Points, in no order, along strands that fork and pass close to each other.
In the rows, zero is written as 128.
Two points are linked if the straight distance between their rows is under 134.
<112>: 125; 152; 100; 213; 180; 179; 123; 120; 146; 145; 120; 166; 138; 84; 109; 142; 133; 156; 121; 132; 135
<591>: 159; 138; 106; 142; 86; 90; 179; 186; 154; 140; 173; 124; 78; 131; 193; 107; 152; 86; 96; 98; 99
<656>: 55; 105; 201; 123; 136; 125; 141; 130; 173; 121; 88; 129; 131; 90; 127; 187; 71; 137; 84; 98; 130
<448>: 112; 170; 131; 138; 136; 76; 122; 184; 93; 48; 141; 117; 116; 27; 111; 129; 108; 132; 168; 104; 174
<548>: 75; 147; 137; 91; 116; 138; 92; 149; 91; 88; 86; 116; 147; 45; 79; 110; 155; 186; 163; 123; 143
<50>: 112; 103; 58; 121; 153; 209; 171; 176; 144; 160; 120; 132; 124; 135; 117; 121; 156; 111; 159; 82; 98
<693>: 157; 89; 141; 133; 176; 76; 150; 47; 128; 126; 154; 133; 164; 191; 148; 181; 70; 174; 74; 105; 89
<104>: 124; 88; 98; 154; 199; 173; 104; 71; 153; 143; 106; 156; 143; 153; 127; 120; 125; 189; 95; 164; 79
<728>: 125; 121; 106; 197; 146; 206; 118; 119; 188; 182; 141; 137; 120; 94; 92; 125; 136; 116; 91; 166; 127
<40>: 116; 138; 163; 141; 109; 132; 110; 120; 159; 159; 178; 122; 153; 156; 126; 63; 144; 154; 85; 207; 142
<397>: 139; 93; 91; 95; 121; 127; 167; 161; 166; 140; 118; 73; 107; 91; 159; 160; 154; 130; 108; 96; 57
<638>: 134; 101; 113; 97; 126; 140; 138; 74; 145; 136; 102; 93; 99; 136; 141; 147; 153; 149; 116; 116; 91
<107>: 124; 98; 229; 92; 142; 119; 119; 71; 102; 113; 86; 155; 150; 180; 119; 166; 70; 76; 95; 116; 142
<128>: 174; 98; 182; 86; 95; 92; 138; 194; 78; 104; 106; 128; 182; 167; 177; 158; 131; 100; 143; 121; 101
<582>: 104; 148; 148; 69; 89; 113; 144; 197; 77; 75; 102; 101; 156; 81; 113; 151; 136; 175; 168; 103; 136
<279>: 105; 195; 130; 145; 111; 172; 150; 135; 120; 134; 180; 123; 120; 162; 105; 54; 121; 127; 98; 116; 163
<457>: 145; 117; 165; 74; 94; 120; 136; 95; 134; 118; 112; 109; 71; 101; 128; 123; 138; 45; 155; 115; 141
<214>: 151; 81; 88; 127; 95; 163; 163; 179; 104; 134; 82; 159; 113; 74; 139; 168; 155; 79; 186; 88; 122
<46>: 95; 145; 163; 111; 57; 128; 109; 148; 153; 143; 130; 117; 112; 100; 126; 72; 159; 115; 65; 187; 133
<260>: 135; 163; 87; 128; 119; 111; 118; 125; 112; 107; 141; 72; 96; 83; 124; 113; 169; 139; 141; 157; 128
<495>: 204; 109; 107; 151; 119; 110; 117; 130; 97; 143; 74; 117; 163; 212; 132; 168; 113; 93; 195; 112; 145
<17>: 108; 79; 117; 81; 204; 172; 151; 149; 134; 149; 122; 107; 190; 196; 128; 186; 115; 132; 153; 68; 99
<404>: 144; 89; 141; 135; 150; 98; 147; 74; 154; 157; 191; 143; 151; 199; 159; 111; 110; 157; 73; 162; 80
<231>: 84; 115; 187; 132; 135; 92; 120; 119; 145; 70; 78; 169; 114; 38; 124; 219; 66; 113; 115; 71; 129
<745>: 146; 84; 74; 181; 167; 156; 79; 75; 155; 171; 111; 182; 146; 155; 133; 144; 136; 163; 115; 206; 110
<552>: 120; 127; 171; 99; 85; 77; 100; 38; 132; 111; 119; 108; 61; 79; 123; 118; 141; 91; 113; 157; 152
<297>: 109; 146; 60; 126; 152; 161; 137; 95; 135; 139; 152; 103; 114; 196; 119; 80; 168; 207; 148; 129; 93
<41>: 162; 105; 110; 113; 179; 109; 128; 135; 108; 129; 170; 144; 143; 143; 152; 150; 122; 151; 128; 90; 74
<451>: 152; 104; 91; 156; 85; 158; 141; 153; 113; 168; 71; 136; 113; 119; 125; 152; 175; 108; 186; 135; 157
<366>: 134; 122; 165; 96; 60; 69; 133; 188; 66; 80; 101; 115; 167; 127; 146; 155; 136; 159; 137; 110; 103
<62>: 128; 119; 68; 160; 186; 172; 119; 68; 144; 138; 171; 182; 122; 184; 126; 86; 118; 191; 120; 131; 91
<420>: 81; 182; 128; 140; 150; 192; 129; 139; 139; 137; 155; 77; 142; 142; 80; 60; 131; 174; 126; 138; 181
<356>: 192; 101; 115; 144; 172; 108; 110; 104; 113; 143; 171; 133; 146; 161; 144; 113; 134; 150; 129; 166; 102
<81>: 88; 170; 150; 125; 84; 49; 78; 97; 111; 109; 110; 165; 88; 78; 121; 112; 126; 122; 126; 170; 160
<767>: 113; 105; 65; 115; 125; 183; 180; 189; 183; 163; 113; 94; 118; 104; 132; 127; 185; 130; 150; 99; 51
<150>: 119; 132; 197; 124; 52; 99; 130; 102; 166; 132; 114; 156; 98; 135; 139; 83; 104; 76; 83; 175; 156
<75>: 115; 145; 185; 149; 101; 98; 134; 162; 110; 104; 104; 194; 123; 66; 159; 168; 73; 106; 128; 94; 152
<793>: 130; 132; 198; 167; 130; 116; 150; 120; 136; 139; 95; 178; 131; 106; 142; 175; 63; 82; 139; 107; 190
<394>: 132; 89; 143; 79; 90; 140; 140; 135; 68; 94; 90; 136; 113; 88; 135; 170; 127; 74; 163; 92; 131
<98>: 130; 133; 79; 119; 100; 201; 148; 136; 149; 159; 123; 80; 72; 88; 92; 90; 188; 59; 133; 131; 155
<581>: 144; 151; 165; 123; 102; 104; 124; 70; 108; 120; 91; 64; 137; 195; 87; 141; 103; 151; 148; 129; 153
<121>: 124; 180; 118; 174; 160; 134; 118; 148; 125; 134; 160; 173; 163; 104; 141; 96; 110; 172; 118; 141; 137
<766>: 90; 125; 122; 110; 128; 170; 59; 129; 82; 112; 83; 125; 164; 93; 92; 111; 159; 166; 190; 151; 181
<432>: 115; 126; 150; 132; 135; 162; 77; 131; 122; 140; 120; 132; 160; 117; 106; 108; 151; 140; 134; 198; 169
<188>: 114; 87; 168; 123; 135; 134; 154; 108; 172; 125; 108; 107; 133; 133; 143; 186; 103; 113; 104; 107; 112
<408>: 145; 128; 186; 132; 141; 72; 127; 96; 136; 99; 146; 152; 168; 178; 191; 194; 66; 139; 69; 88; 111
<110>: 135; 113; 49; 138; 105; 175; 114; 160; 131; 176; 113; 100; 78; 135; 99; 121; 180; 55; 191; 134; 149
<76>: 153; 115; 140; 118; 95; 103; 191; 201; 144; 154; 160; 137; 137; 166; 184; 132; 120; 96; 112; 80; 89
<444>: 143; 123; 189; 104; 163; 89; 115; 126; 95; 88; 140; 139; 173; 166; 150; 172; 66; 99; 93; 94; 140
<560>: 140; 171; 89; 150; 87; 79; 158; 145; 131; 115; 185; 169; 82; 120; 178; 90; 152; 128; 89; 107; 106
<427>: 132; 154; 145; 124; 151; 136; 124; 162; 155; 91; 201; 90; 118; 71; 107; 60; 128; 129; 91; 147; 117
<743>: 91; 184; 164; 99; 116; 38; 94; 148; 103; 87; 113; 156; 131; 118; 100; 110; 91; 176; 138; 145; 164
<700>: 137; 100; 63; 183; 147; 151; 110; 105; 187; 199; 145; 131; 106; 126; 106; 107; 174; 130; 115; 208; 102
<383>: 114; 138; 110; 143; 96; 131; 137; 106; 115; 168; 107; 207; 142; 203; 172; 110; 131; 168; 92; 153; 91
<97>: 113; 145; 59; 131; 87; 126; 142; 138; 131; 168; 150; 183; 94; 176; 171; 68; 175; 145; 101; 134; 83
<614>: 103; 171; 129; 111; 112; 189; 172; 151; 127; 110; 182; 127; 97; 94; 109; 50; 143; 118; 87; 114; 124
<108>: 145; 174; 115; 150; 152; 103; 99; 155; 72; 110; 139; 155; 169; 128; 145; 119; 136; 164; 159; 125; 154
<553>: 146; 141; 139; 102; 187; 112; 105; 170; 96; 82; 139; 128; 156; 66; 133; 123; 117; 117; 152; 119; 147
<797>: 115; 153; 84; 193; 140; 121; 44; 65; 152; 155; 184; 87; 111; 113; 77; 115; 137; 134; 126; 213; 169
<658>: 117; 179; 155; 111; 93; 44; 131; 89; 63; 77; 79; 107; 138; 149; 101; 134; 86; 175; 156; 131; 144
<326>: 104; 145; 70; 148; 185; 196; 143; 104; 162; 145; 175; 75; 116; 153; 85; 73; 132; 178; 155; 123; 127
<711>: 176; 117; 144; 135; 126; 125; 122; 98; 127; 151; 82; 69; 117; 182; 102; 165; 125; 106; 173; 130; 159
<242>: 114; 167; 79; 165; 128; 99; 70; 89; 130; 152; 159; 62; 87; 115; 88; 127; 163; 118; 148; 157; 180
<422>: 112; 101; 229; 87; 73; 120; 128; 110; 147; 140; 81; 172; 125; 138; 138; 136; 92; 76; 97; 149; 144
<613>: 213; 133; 93; 124; 145; 92; 109; 138; 51; 94; 99; 146; 146; 164; 142; 139; 137; 122; 182; 125; 161
<257>: 110; 176; 113; 113; 144; 118; 110; 119; 142; 67; 168; 65; 90; 46; 105; 97; 149; 145; 113; 126; 130
<795>: 116; 54; 73; 80; 195; 215; 162; 141; 148; 144; 114; 110; 130; 198; 115; 156; 145; 127; 148; 64; 92
<64>: 188; 100; 149; 111; 93; 125; 155; 177; 124; 154; 138; 113; 154; 163; 162; 115; 127; 61; 156; 137; 128
<580>: 142; 88; 104; 91; 194; 123; 147; 180; 125; 124; 159; 130; 180; 168; 160; 215; 127; 117; 138; 67; 80
<531>: 110; 148; 179; 191; 129; 128; 157; 113; 178; 125; 137; 167; 119; 82; 99; 127; 66; 82; 112; 127; 176

A fork is a point with three links, a tip a point with one. Leave the first point through the second and follow the links. Name the first fork or tip that comes.
<150>, <422> -> <531>
<658>, <743> -> <98>
<279>, <420> -> <108>
<432>, <766> -> <383>
<297>, <326> -> <797>

Name the points in between on the shortest way along the links from the first point to the second, in order.
<188>, <150> -> <638> > <397> > <767> > <50> > <795> > <17> > <580> > <41> > <356> > <404> > <693> > <408> > <444> > <107> > <422>
<495>, <62> -> <613> > <108> > <121> > <112> > <728> > <700> > <745> > <104>
<560>, <548> -> <591> > <76> > <64> > <128> > <366> > <582>
<448>, <81> -> <553> > <108> > <613> > <495> > <711> > <581> > <658> > <743>
